A landscape with many valleys, sampled at points; each row gives a point and its height.
From any point a ball rolls to the lowest of the 2 points nearest to it. It stops when none of these is lower. Distance is the straight distance between rows; heights are no part of it.
bafi (h 4.33): [163 146 117 105 134 132 125 137 101 129  17  80 108 116 150 146  79 124
 128 107 185 144  69 160 140 126 110 127 119 100 112 102 121 127]
fol (h 3.62): [123 151 128 116 164 112 107  77 110 181 108 155 166 117 132  88  70 109
 167 121 115  72  92 108 135 109  91 140 158 121  94  86  91 137]
boke (h 3.00): [130 103 134 109  99 137 102 126 118 169 121  88 102  88 100 123 117 163
 161 148 165 172 114 115 161 139 119  61 128 111  87 135 133 159]
vufon (h 2.94): [160 156 135 130 104 126 127 155 157 158 152 111 154  95 134 156 171 139
  98 129 121 123 164 181 145 159 152 168 143 128 166 115 160 100]
Relak (h 1.79): [ 69 100 127  72 101  60 129 120 163  95 168 147 118 192 113 102 207 132
 124 103 117 109 116 105 134 136 151  75 111 141 117 157 101 103]
rifod (h 6.26): [170  96 135 120 112 141 131 135  85 143 152 126 148 144 160 128 125 158
 152 122 138 143 121 137 135 164 145 140 130 133 114 102 131 126]
Mir (h 7.49): [104  83 148  97 139 168  93  95 123  90  79 158 151 151 136 148 118 100
 151 140  99 185 125 123 156 197 139 113 151  94  88  74 138 193]
fudir (h 7.21): [138 138 127 154 128 139 155 189 148 102 145  98 115 103 134 148 138 127
 120 131 138  78 155 113 101  90  96 156 121 143 174 166 147  84]
pupim (h 5.92): [ 62 111 128 114 124  89 109 112 153 120 126 157  89 156 129  99 120 146
 147 139 124 102 155  91 152 102 113  74 103 133 124 161  80  75]
Pebit (h 5.79): [134 128 123  72 114 135 152 104 127 114 167 162 149 181 142  86 212 114
 150 153 106 143 159 144 159 158 172 184 135  89 112 133  59 165]
fepe (h 8.25): [131 143 151  77  90  70 144 146 148 168 167  75 141 131  78 131 207 118
 137 129 144 122 155 146 146 157 181 108 124 148 159 120 135  96]
dupev (h 6.90): [167 120 121 145 105 128 138 175 138 132 171 109 144 111 130 153 127 138
 153 124 138 109 162 137 121 114 128 158 138 124 153 142 133 107]
guzom (h 6.68): [165 143 122 110 117 106 149 183 110 170 113  73 139 101 108 141 167 146
  96 112 192 148 118 170 156 158 155  99 110 115 144 146 161 104]
zem (h 6.25): [115 104 128 153 164 164 172 152 138  64 178 126 119 168 171 140 109  82
 163 135 146 131 154  61  92  66 111 137 157 113 135 195 108 154]
tek (h 6.62): [140 105 104 139 127 172 182 145 118  90 184 151 150 167 182 123 132  96
 168 128 143 152 128  62  97  93 136 151 162  94 122 210  91 173]
sigo (h 1.84): [127 154 133 115  88  80 136 163 132 160 162 105 143 106  83 129 140 130
 146 128 172 121 174 134 157 126 158 116 121 123 155 146  82  68]
vozor (h 7.05): [159 120 119 135 114 153 102 123  89 157 105  94 120  79 121 127  77 173
 131 146 139 188  92 113 116 120 127 106 143 104  63  95 142 155]
Ritu (h 2.56): [157  89 146  90 114 121 124 154 107 164 150  83 113 109  72 130 143 166
 166 137 176 170  93 111 133 141 143  64 103 122 108 133 155 161]
tifa (h 1.68): [168 160 134 112 119 116 150 121 105 142 117 146 168  97 124 155 120  40
 168 110 141  69 149 142  31 112  45 165 125 134 175 137 107 129]
Piz (h 2.40): [144 129 112 123  75 101 140 161 165 140 182  90 165  98 105 159 169  76
 128 129 177 121 207 150 134 164 137 171 139 119 184 141 102  99]
namok (h 7.01): [156 160 120 112 128 106 133 156  89 167  74  87 149 109 127 129  95 125
 126 119 198 142 121 170 183 141 126 123 100  90 136 129 108 108]
dala (h 3.21): [157 169 135 104 150 105 134 101  92 189  98 145 179 119 126 110  84  91
 173 128 139  66 109 134 101 119  74 152 126 125 133  93  85 118]
lom (h 2.51): [ 86  84 118 105 125  96 116 114 147  80 128 178 117 198 144 115 184 138
 102 110 108 118 111 116 154 141 145  65 118 129 117 159 109  98]
mebi (h 6.63): [179  89 134 125 106 141 139 148 128 135 186 116 153 134 130 136 145 145
 176 142 122 141 169 140 119 147 151 155 145 127 138 131 129 151]
lipuv (h 2.81): [ 86 151 123 114  92 105 148 141 150 143 169 129 123 125 134 128 176 123
 104 106 162  91 150 127 131 147 143 136 124 153 165 138 109  37]
bul (h 3.57): [109 123 141  66 112  93 106 116 135 129 137 135 144 164 137 138 187 109
 128 118 141 121 147 163 189 205 156 119 122 113 134 107  96  93]
Lagu (h 2.29): [105 167 129 123 112 138 144 156 149 171 122 132 128  95 164 124 154 130
  85 113 172  97 127 134 130 141 112 137 105 148 185 129 134  42]
keb (h 6.83): [136 170 133 109 129 109 142 160  96 163  72  94 110 108 121 129 108 139
 132 133 171 115 129 145 141  95 121  89  87 110 145 156 111  77]
Simo (h 5.99): [101  91 155 111 129 129 153 142 132 115 197 146  99 140 107  88 145 168
 170 135 141 132 123  60 118 108 143  93 130 164 103 169 133 136]
Zun (h 8.55): [103 130 144  91 105  89 143 121 151 134 176 115 111 163 106 120 218 130
 119 114 110 110 140 138 126 148 183 114 130 169 145 121 142  90]
Fusaf (h 7.22): [135 113 116 153 129 153 167 139 147  86 192 142 129 178 163 145 181 100
 127 108 114 142 160 119 104 120 173 157 167 133 149 189 142 149]
raten (h 2.14): [146 129 112 122  86  98 142 157 139 158 177 124 160 106  96 136 120  89
 164 136 183 117 198 128 142 139 133 164 113 111 159 141  64  92]
Reg (h 4.38): [ 93 109 156 147 134 139  84  85 129 103 125 185 106 160 124 109 120 141
 116 142  63 170 139 131 152 138 168  83 139 144  98 122 119 157]
Toziz (h 4.01): [102 126 124 116 141 128  87  78 128 145 102 161 140 123 154 114  57 120
 152 124 114 113  95 106 167 114  95 109 142 116  85  99 110 136]
nel (h 3.13): [127  75 132  92 119 123 111 141 136 130 129  97  84 133  71 138 139 146
 158 115 174 168  65 107 128 120 129  37  95 137 120 138 157 154]
kile (h 3.31): [173 129 146 128 116 153 129 163 166 149 149  97 133 105 136 142 203 119
  97 147  81 125 166 175 123 144 174 167 151 147 160 100 182 129]
Pano (h 6.92): [109 120 130 120 109 157  81  68 104 125 142 158 147 117 164  97  88 122
 143 132  97 167 109  98 164 157 118 113 162 136  52 110 128 183]
motiz (h 7.52): [124 134 134 156 147  99 170 186 164  83 162  93 109 105  81 151 141 143
 134 158 144  89 166  92 116  77 122 144 129 139 155 171 129  80]
Depin (h 4.52): [102 125 121 173 166 130  82  88 112  87  61 160 125 151 132 145  57 128
 101  95 100 140  75 131 142 115 129 125 140 126 100  68 140 144]
rop (h 3.30): [170 213 109 149 151 101 160 152 130 161  72 119 155  82 134 136  99 123
  82 124  92  50 110 158  83  93  71 158 113 125 148 130 150 126]
pobi (h 3.06): [105 139 114 158 149  97 112 121 116 137  96 119  84 107  95 124  94 188
 122 154 115 123 134 125 146  85 130 101  90 117 121 144 119  98]
sozo (h 5.12): [130 143 154 144 164 146 166 140 122  70 130 122 118 134 136 142 106 100
 173 153 120  95 165  94  51  60  60 161 123 141 168 175 132 108]
las (h 3.73): [115  65 123 106 111 147 108 118 184 113 115 139  88 146  59 142 146 118
 151 130 141 187  82 113 116 131 109  27 121 144 109 127 166 174]
gule (h 2.76): [111 175  99 119 139 155 171 104 107 137 136 196 135 147 176 111 155  61
 119 101 122  63 113 134  83 103  85 185 115 132 151 148  95  79]
til (h 6.86): [136 115 134 142 123 146 154 118 124 110 187 168 123 164 142 111 146 139
 150 121  96 150 152 120 113 118 188 147 154 143 119 168 112 148]
ril (h 7.30): [152 119 130 112 137 118  98  99  96 146  70  84 156 109 112 145  53 143
 133 131 175 165  95 134 166 177 122 158 124  81  97  75 127 172]
Zar (h 5.20): [114 137 119 118 125 127 127 101 110 100 162 199 144 173 167  99 145 129
 126  99 103 123 109 141 163 130 157 163 140 110 110 152  77 118]
Zas (h 3.18): [ 92  87 126  99 132 100 118 105 169  82 100 166 116 200 122 153 200 112
  97 111 100 133 123 147 162 164 156  62 126 138 128 116 143 104]
vol (h 6.09): [141 125 144 104 134  99 131 155 123 140 142  86  92 132  39 149 186 152
 111 136 119 155  98 140 109 117 184  77  85 143 127 117 184 137]
Kug (h 7.35): [101 105 133 154 158  98 188 131 149  76 198 137 105 183  98 111 193 134
 132 127 116 138 149  77 101 117 183 143 134 184 141 181 149 132]
rimil (h 8.12): [ 75 123 131 118 125  73 174 117 158 100 196 115 106 171  92 110 221 132
 113 118 109 114 140 104 104 134 175 140 121 188 147 146 158  98]
fefom (h 2.95): [154 121 115 128 134 119 126  96 116 157 172 156 188 130 129 119  84 131
 164 127 122 111 132 140 147 152 127 193 149 115 110  93 100 153]
bim (h 5.29): [107 114 110 175 167 128 115  88  82  97  57 149  95 172 178 106  92 138
 108 120  95 127  92 117 120 109 109 113  94 165 128 121 134 107]
nusi (h 4.05): [117 142 128 143 164 119  97 101  95 117  92 157 149 146 156 141  77 126
 115  75 114  98  75 140 157 136 135 150 140 125 105  62 142 135]
fimo (h 3.77): [105 128 140 155 146 119  92  86 112 102 124 180 116 161 134 131 106 144
 106 106  76 136 125 155 164 134 166 122 131 139 116 100 124 123]
vek (h 6.34): [171 106 117 106 131 164 165 101 130 122 174 132 172 181 153 125 165  91
 138 162  95 128 178 158 137 180 157 221 137 101 132 120 105 180]
Vebus (h 3.80): [104 163 125 117 144 125 110 118 115 142  86 148 129 139 180 146 108 112
 105  84 152  88  94 156 174 149 105 136 109 127 144  92 127  79]
bor (h 3.76): [104 110 124 109 125  95 108 120 171 112  86 118 100 160 105 170 175 124
  97  96 153 131 114 165 175 160 145  65 126 141 150 115 146  89]
Raz (h 5.18): [ 99 140 117  96 134 120 114 103 110 121 122 189 131 167 173 105 114 102
 142 110 113  78 103 128 148 112 102 128 106 111 119 138  69  78]
gito (h 6.06): [143 113 140  72 134 147 147  96 123 133 158 146 157 172 135  98 162 114
 148 177  93 126 175 150 164 187 175 202 121 104 110  96  81 172]
Fumo (h 4.42): [125 171 140 142 148 126 166 115  97 111 117 149 121 135 133 127 114 116
 163 134 108  79 156 113  47  82  67 164 100 153 176 161 130  85]
tigi (h 3.89): [104 114 124 162 133 144  79  97 144 108  75 145  97 111  92 153  82 152
 116 136 105 179 113 146 155 119 123  80 145 104  89 101 133 149]
tobi (h 3.98): [141 195 119 133 152 126 135 118 100 140  28 111 111 120 165 148  85 136
  85  98 144  98  66 160 123 114  99 143 110 128 129  73 159 118]
rofug (h 7.16): [116  75 160  80 153 167 102 122 115 109  77 124 131 168 126 136 150  90
 146 159  98 155 143 140 171 205 166 124 114 102 106  50 126 187]
vili (h 2.41): [107 156 106 169 140 137 140 170 192 126 123 113 126  64 161 122 137 152
  60 133 119  96 144 128  94 106  86 173 110 138 208 153 158  89]
kilas (h 6.43): [143 145 120  93 132  88 149 169 126 154 124  67 108 112  56 156 185 141
  87 112 164 158  89 162 128 137 183  79  92 130 132 152 189 122]
petu (h 6.60): [106 144 147 155  96 164  83  73 104 128 153 154 111 108 129  98 100 133
 129 142  73 179 135 111 148 134 139  96 162 159  55 126 138 190]
Vam (h 6.02): [163 123 134 153 118 159 113  91 104 144 165 151 169 114 146 101  80 139
 150 136  83 178 119 110 114 131 159 162 174 147  84 105 131 184]
dase (h 4.47): [124 143 116 160 149 146 123 109  88 114  55 129  98 148 184 135  99 145
  85  98 129 114  74 143 127 120 108 131 105 155 129  88 156 100]
sek (h 6.36): [ 56 127 116 126 128 104 135 105 146 106 166 177  89 159 133  78 130 146
 150 131 119 112 161  82 134  88 133 125 118 131 113 179  64  94]
Zigod (h 2.11): [174 109 128 107 121 109 145 188  99 177 132  72 142  86  84 133 124 168
 145 155 172 166 124 130 138 139 154  90 113  89 109 163 142 142]
rebas (h 5.87): [151 106 133 187 128 160 143 141  75 113 130 137 117 161 178 116 135 155
  87 100 111 143  93 121  94 140 158 130 132 182 130 129 171 115]
Kib (h 2.47): [139 215 146 102 124 113 141 125  88 176  66 138 145 109 143 131 113  84
 124 106 157  85 122 165 114 125  72 129  85 134 176 119 114  80]
nute (h 3.65): [136 227 111 137 158 110 158 129 112 166  38 116 119  93 145 138 100 141
  68 117 126  86  94 169 118 110  89 144  86 125 147 114 155 107]
sizo (h 7.50): [168 121 149 115 132 139 104 107  88 157  91  87 151 101  92 144  91 154
 130 167 126 191 125 154 147 184 150 152 129  83  86  64 140 189]
viz (h 7.39): [ 83  94 114 114 131 160 108  86 143  89  73 195 177 136 143 155  89  94
 150 119 103 171 109  91 163 174 114 121 169  85  71  94 150 184]
Foz (h 4.40): [101 108 124 117 147 136  95  84 110 101 102 191 158 157 178 109  77 113
 131 108  93 132  77 104 165 129 122 117 145 110  81 119 105 144]
gez (h 4.70): [ 77  73 115 133 110 155 118 100 151 107 113 174  95 147 143 106 130 130
 131 143 118 154 114  72 147 128  95  28 137 150  72 167 143 154]
migup (h 5.51): [ 95 136 127 110 134 103 102 108 137 134  91 161 113 153 144 128  93 117
 142 123 135  93 130 132 167 111 104  92  99 118 135 129  83  73]
tasa (h 7.86): [185 113 151  98 115 112 135 167 129 174 152  80 138 105  66 133 174 148
 154 178 112 152 170 149 137 142 184 118 119 116 125 122 143 154]
kor (h 4.14): [117 140 116 121 131 111 118 143 147 132  71  87  88 119 106 155 164 143
  75  91 183 139  90 179 168 149 145  83 116 133 150 128 153  91]
Zeka (h 5.04): [144 125 135 166 129 154 123 140  90 126 106 124  99 137 145 146 151 167
  75 103 130 150  91 164 120 150 150 114 127 152 127  87 182 117]
Suvi (h 3.74): [117  74 135  80  96 160 107  71 104 135 143 114 148 136 148 101 114 148
 146 172 151 156 129 102 171 221  96 111 124 120  70 128 115 188]
sumor (h 2.36): [173 115  83 162 140 115 119 123 154 145 173 122 191 123 118 155 100  71
 140 110 140  78 156 168 125 139  94 203 160 102 153 100 107 176]
tilit (h 6.46): [139 119 136 125 114 158 131  94 106 129 176 175 141 145 159  89 125 137
 158 134  88 175 128 116 127 140 176 150 161 135  88 154  98 181]
meb (h 1.76): [171 109 137 117 100 111 139 185 129 166 167  81 158  72  85 126 111 156
 171 172 164 143 169 108 143 129 125 130 126  90 128 175 118 136]
Fabu (h 3.12): [112 148 124 151 127 105 113 112 126 126 147 152 110 144 129 137 136 164
 104 112 105 109 145 157 157 124 162 138 120 150 141 117 129  82]
favo (h 7.37): [120 115 143 144 142  83 174 169 157  87 187  96 114 131  63 139 176 161
 129 143 141 108 134  87 116 102 146 129 120 170 151 155 166  93]
des (h 4.64): [151 121 110 140 136 147 123 146 117  94  16  91  65 126 137 154 101 142
  99 100 160 145  54 164 115 124 108 110 120 123 115 106 135 118]
boda (h 5.75): [112 121 153 134 157 161 183 136 134  88 161 142 106 141 139 113 103 110
 190 168 133 118 162  55  76  61  86 144 144 136 131 184 116 120]
Dad (h 6.79): [ 77 140 125 134 127 128 160 122 155 125 190 162  96 127 114 105 106 135
 175 149 140 113 183  68 116  69 121 142 133 128 118 166  86 105]
vamu (h 5.53): [122 150  98 107 104 133 156 102 122 103 182 190 152 178 147 106 197 111
 140 114 131 141 138 135 151 123 158 181 148  77 121 156  52 142]
Muke (h 6.33): [173 180 132 106 137 111 130 111  94 181  80 103 153  86 125 116  65 142
 153 156 112 115 103 105  68  71  85 133 123 109 106 127 137 128]
buso (h 5.60): [189 114 119 175 118 144 113 130 116 132 150 123 169  95 135 119  62 154
 138 134  85 151 115 111  92  86 139 165 168 137  96 114 151 169]
miv (h 2.85): [142 181 141  84 148 110 125 105  79 168  61 131 163 139 158 126  91  77
 152 106 162  83  91 146 124 146  68 140 100 120 141  86 101 105]
Zif (h 6.15): [119 120 157 171 109 161 112 105 108 135 167 147 102 112 109  95 111 170
 136 151  80 179 143 100 116 114 161 104 152 162  88 142 143 168]
Koraf (h 3.60): [124 179 118 153 151 115 144 108 106 146 107 149 120 136 135 114  98 132
 130 126 103  65 132 136 103  80  91 157  95 156 157 128 123  82]
vozel (h 2.09): [173 197 149 103 106 108 156 143  87 166  90 140 176  76 117 139 120  58
 143 116 156  94 150 158  72 123  57 150  90 132 185 145 116 105]
Mezup (h 5.54): [149 111 159 138 134 144 116 143 100 139 140 116  98 143  72 125 167 160
 121 145  90 169 117 140 103 124 180  75 118 146 116  97 160 154]
gizol (h 6.80): [130  84 159  75 135 146  98 116 131 139 117 130 119 158 117 114 169 113
 154 163 101 158 140 143 162 176 170  83 122 126 101  70 116 177]
riz (h 7.19): [120 158 137 137 133 129 152 136 135 144 150 140 117 100 103 123  79 127
 182 158 125  91 165  92  97  53  93 153 119 123 140 159 101  98]
poz (h 1.70): [ 87 137 129 123 107 127 148 166 203 159 154 117 152  79 142 125 173 144
  73 121 167 119 135 126  95 148 133 138 137 149 213 137 139  53]
nodi (h 3.32): [172 133 119 146 155  98 131 117 106 170 126 120 212 116 110 129  72 127
 139 120 142  74 110 130 145 167 115 203 154 111 117  63 119 160]
vudo (h 3.53): [ 95 132 121 153 140 104  83  92 144 132  96 150 101 116 106 138  77 162
 120 137 107 136 125 141 175  96 127  90 118 113 111 116 116 117]
Kina (h 2.93): [137 190  97 162 144 121 147 171 171 151  96 118 140  55 160 133 108 142
  47 130  96  77 123 156  99 104  80 170 101 122 168 149 169 118]
purud (h 4.96): [125 118 156 165 132 173  89 119 102 128 119 122  91 139  79 114 131 156
 116 151  86 202 108 134  98 133 155  64 140 133  93  95 147 174]
moki (h 8.06): [176 120 145  88  97 102 149 165 160 165 165  62 151 126  83 135 208 108
 145 160 123 119 180 151 138 156 179 147 126 140 162 119 144 128]
zuta (h 2.16): [111 164 126 137  84  76 155 161 169 129 177  95 135 103  75 158 162 127
 124 129 143 106 194 135 131 111 164 144 144 130 165 151 106  66]
gonav (h 4.75): [190 149 112 128 130 142 128 136  73 131  51  90 118 124 166 134  71 154
 111 125 148 149  65 118  77 100 118 131 122 121  96  73 153 126]
von (h 5.16): [196 134 118 160 125 136 117 137  78 135 106 116 160 116 154 132  66 159
 112 120 116 152  85 119  96 106 140 150 144 132  91  72 158 142]
ziv (h 4.50): [135 103 127 209 158 116 156 153 141  69 169 114 106 131  89 131 159 155
 118 146  89 142 175 109 106  96 166 157 142 169 157 167 167 141]
fudel (h 4.22): [105  64 112 132 100 182 118 110 162 105  99 149  96 138 112 132 130 119
 143 134 141 183  90  94 124 146  88  26 158 149  75 133 159 169]
lop (h 5.61): [ 84  89 150 112 131 134 101 108 164 107 132 175  97 179  96  86 180 104
 115 159  66 172 127 100 122 136 157  32 116 168  99 140 136 188]
lur (h 2.91): [120 190 125 140 133 141 153 132 133 162 100 150 129 105 169 124 123 121
  96 120 128  73 125 142  97 114  76 162  93 157 183 126 145  68]
zosin (h 5.52): [133  93 125 114 136 146 105 124 108 104  65 125 114 157 174 158 102 126
 135  90 162 136  80 142 157 157 116 103 131 119 113  86 131 115]
dig (h 7.18): [ 92 116 131 119 116 162  88  74 125  88 103 198 168 135 161 119 103  92
 125 135  73 182 104  92 170 170 121 102 170 113  52 125 133 199]
kador (h 6.11): [ 90 108 161 102 106 144  97 105 145 131 159 155  93 134 107  82 171 130
 142 159  81 165 153 108 142 138 151  52 138 166  78 135 136 192]
zef (h 2.10): [145 125 128 119  91 118 143 162 140 170 171 111 151  78  89 117  94 106
 189 168 182 126 189  96 137 115 105 150 117  98 142 164  77 117]
guroz (h 1.69): [ 96 150  94 150 137 158 105 141 196 129 162 121 130  80 174 152 128  61
  84  94 155  88 152 145  91  97  79 175 138 112 202 127 126 130]
Sizas (h 1.23): [ 74 165 124 144 162 161 106 154 188  98 147  83  91  61 160 144 132  89
  71 110 163 103 150 123  78  81  74 166 116 107 214 136 123 131]
mudep (h 5.86): [137  94 143 106 132 138  98 114  94 119 104 129 134 154 153 151 122 139
 141 109 141 159 107 156 167 185 144 119 129 112 109  76 127 144]
Ronis (h 3.34): [104 171 116 116 133 147 140 120 117 152 131 176 138 133 192 115 133  99
 101  96 139  72 103 144 131 141  99 169 109 140 150 118 113  61]
Fufa (h 4.34): [ 95 100 128 188 129 170  85  95 146  96  87 147  87 136  80 128 112 139
 109 150  91 204 116 124 123 136 108  53 154 133  96 113 146 168]
rezek (h 5.07): [127  82 118 160 139 162 113 128 134  67  41 134  84 159 133 163 108 130
 109  95 144 156  72 150 123 141 112  95 142 136 119  92 144 119]
vidu (h 3.03): [116 136 116 162 135 117 134 183 193 108 148  84 121  60 123 143 176 168
  49 135 111 115 149 141 102 127 128 154 131 134 181 169 187 104]
nal (h 3.24): [ 85 134 128  84  94  79 115 127 146 138 146 125 129 156 132 129 182 111
 113  97 163 105 135 143 169 175 146  87 120 139 148 131  92  54]
bamo (h 3.15): [129 136 100 189 158 137 128 144 153  80 163 106 120 132 142 154  93  95
 131 112 117  91 164 119  99  45 102 168 145 122 166 158 135 150]
Kapit (h 2.07): [149 138  81 150 121 134 124 145 162 142 166 130 160  98 150 159 121  48
 123 100 155  75 159 156 115 119  82 193 139 112 173 120 111 132]
bamop (h 6.67): [143 102 126 181 133 161 169 149 113  96 164 143 120 163 178 123 147 132
 114 101 111 128 121 108  95 123 156 156 145 175 146 181 156 120]
pimo (h 7.51): [137 152 133 115 132 137 153 112 125 152 145 151 144 110 118 123  86  80
 204 146 124  89 155  99  56  64  68 157 135 120 143 147  96 128]
tener (h 6.91): [176 116 141 102 125 118 135 147  95 158  93  68 137 128 103 148 156 141
 116 130 189 166 121 183 172 202 157 127 111 109 138 104 148 144]
podad (h 3.54): [147 130 128 157 133 114 145 186 143 125 144  92 115  88  93 154 190 174
  61 140  99 126 134 146 100 131 159 128 120 143 149 154 210 113]
kek (h 7.14): [169 150 124 123 137  98 130 131  85 168  81  85 186 114 111 136  60 133
 118 130 191 131 110 157 178 169 119 168 102  84 123  99 119 145]
mubo (h 7.67): [192 118 148 115 119 125 125 140 100 176 125  88 154  96  89 142 121 166
 138 181 121 172 150 164 148 165 160 139 122  91 104 109 135 169]
Mik (h 4.98): [ 93 102 155 137 144 141  87 106 163 112 101 160  89 172  83 116 159 117
 112 164  61 175 147 135 141 134 164  47 130 144 106  89 132 161]
nupar (h 6.82): [162 141 117  99 121 137 116 118  90 180  66  72 126  83 136 116  62 144
 151 156 165 164  92 108 126 109  99 114 121  93  79 118 125 140]
Sirig (h 2.08): [165 156 115 149 121 140 116 191 149 111 128  74 130  68 172 143 104 110
  96 110 120  77 126 151  89  90  71 175 129 112 164 154 155 140]
sukes (h 6.66): [107  98 141 153 151 123 183 148 153  81 202 139 106 156 107 118 147 149
 161 139 139 130 158  65 105  91 151 131 147 158 133 176 133 128]
vepi (h 6.88): [121 102 135 143 127 154 105 105  91 125 123 146 108 142 162 101  85 162
 138 125 112 153  95 102 125 110 135  93 130 143  96 121 121 127]
Keli (h 2.39): [126 135 117 163 136 102 135 150 110 128 122 109  95 115 104 139 143 195
  99 133 123 116 135 135 135 108 155 112  98 143 138 139 147  87]
luri (h 4.51): [130 155 116 147 132 134 138 155 119 150  79 100  91 100 142 149 147 176
  55 108 162 133  90 168 138 142 137 113 106 133 142 117 175  96]
vak (h 4.81): [108 107 122 103 132 129 105 110 109  94 120 181 144 174 182 123 123 124
 131 100 117 118  95 136 176 150 126 118 124 103 104 126  96 108]
ker (h 2.61): [161 131 103 196 132 140 124 159 145  94 147 107 130 109 155 147 102 132
 101 110  96  97 137 144  99  74 112 178 144 139 157 152 164 142]
lat (h 6.61): [143 166 136 107 136 122 124 128  94 171  63  98 111  97 127 126  69 149
 150 151 142 134 105 128 119  80 100 100 104  99 115 141 118 111]
bula (h 1.71): [121 151 131 140 143 161 109 197 169  93 149  55  94  56 168 137 136 119
  79 112 153  95 132 140  92  97  79 169 127 107 181 161 147 142]
Rali (h 5.41): [119 111 150 193 139 131 142 126 128 107 171 146  98 124  82 106 131 175
 138 158  80 163 168  96 109  95 180 134 142 166 125 159 146 154]
Vako (h 7.15): [160 102 141  97 131 132 115 151 131 114  52  78 107 131  92 158 164 112
 119  95 190 172  90 194 170 198 144 117 131 112 137 101 150 150]
gupe (h 2.19): [144 152  95 119 140 145 168 110 109 139 135 179 160 136 154 134 136  30
 155 103 128  58 132 131  53  96  70 178 133 122 151 136  93 121]
Dedid (h 3.64): [144 154 122 138 157 110 121 119  96 154 122 151 186 128 148 135  92 122
 126  84 133  73  91 142 154 159 125 191 146 126 118  57 138 134]
Paga (h 3.35): [123  98 121 105  82 153  95  88 118 148 117  92 119  96 136 122 100 135
 161 155 164 162 128 104 187 175  81  77 138 124  63 121 132 175]
rebib (h 1.08): [ 77 124 125  81  98  89 145 115 157  90 185 165 119 186 115  81 219 141
 137 113 122 129 141 104 126 114 169 119 137 115 108 172  61 127]
tez (h 3.71): [120 113 121 194 162 129 140 150 162  51 184  95 104 141 119 158 124 127
 130 130 119 128 186 110 115  67 142 154 160 131 161 172 146 151]
sevel (h 6.23): [118 123 131 148 151 147 127  87  79 121 102 153 116 162 181  81  74 139
 136 126  90 131  90  87  97  91 125 125 116 163 106 149 114 117]
vekop (h 5.09): [ 95 103 125 191 154 149  86  79 117  85  79 174 116 162 144 121  68 124
 100 120  85 182  92 106 132 132 128  91 144 144  95 111 127 152]
vugup (h 2.62): [165 104  99 134 131 123 145  94 141 153 184 145 203 143 103 141  87  96
 149 139 145  89 159 146 128 170 102 213 144  98 133 108  85 172]
Mavir (h 1.81): [ 89 137 121 137 119 141 122 179 224 121 152  99 137  56 145 138 153 119
  67 118 159 116 155 128  85 117 107 157 139 123 224 150 125  88]
femon (h 2.66): [146 137 129 125  92 124 120 173 190 136 172  77 151  81 127 158 184 107
 104 124 143 121 179 166 125 150 134 165 157 116 190 146 152 111]
Puzez (h 1.62): [ 77 126 117  87  96  90 171 136 159 113 211 152 120 162 104 115 191 120
 161 119 162 120 174  93 110 118 154 133 141 109 116 159  53 103]
losef (h 6.01): [172 141 115 152 130 128 132 141 118 151 121 114 153  89 131 122  60 148
 151 147  97 103 118 108  88  57 104 156 140 119 113 132 137 133]
Bovo (h 5.32): [ 70  88 143 100 114 135 119 124 135 118 162 144  84 135 127  82 138 154
 160 134 138 129 112  54 142 115 106  45 119 161  80 174 138 146]
tig (h 6.48): [119  88 154  87 106 151  87 105 133 151 140 122 108 124 107 109 162 133
 160 165 115 177 135 124 154 168 134  56 133 139  83 101 139 195]
fibek (h 3.97): [117 102 152  60 136 124 112 102 114 113 124 143 153 177 141 126 171 113
 137 143 107 123 153 152 192 216 163 157 110  92 116  91  98 147]

Where does a ball stop that starts at each point below?
bamop -> rebib
Zun -> Ritu
favo -> Ritu
viz -> Sizas
guzom -> Keli
Depin -> Sizas
Mir -> Keli
fepe -> lat
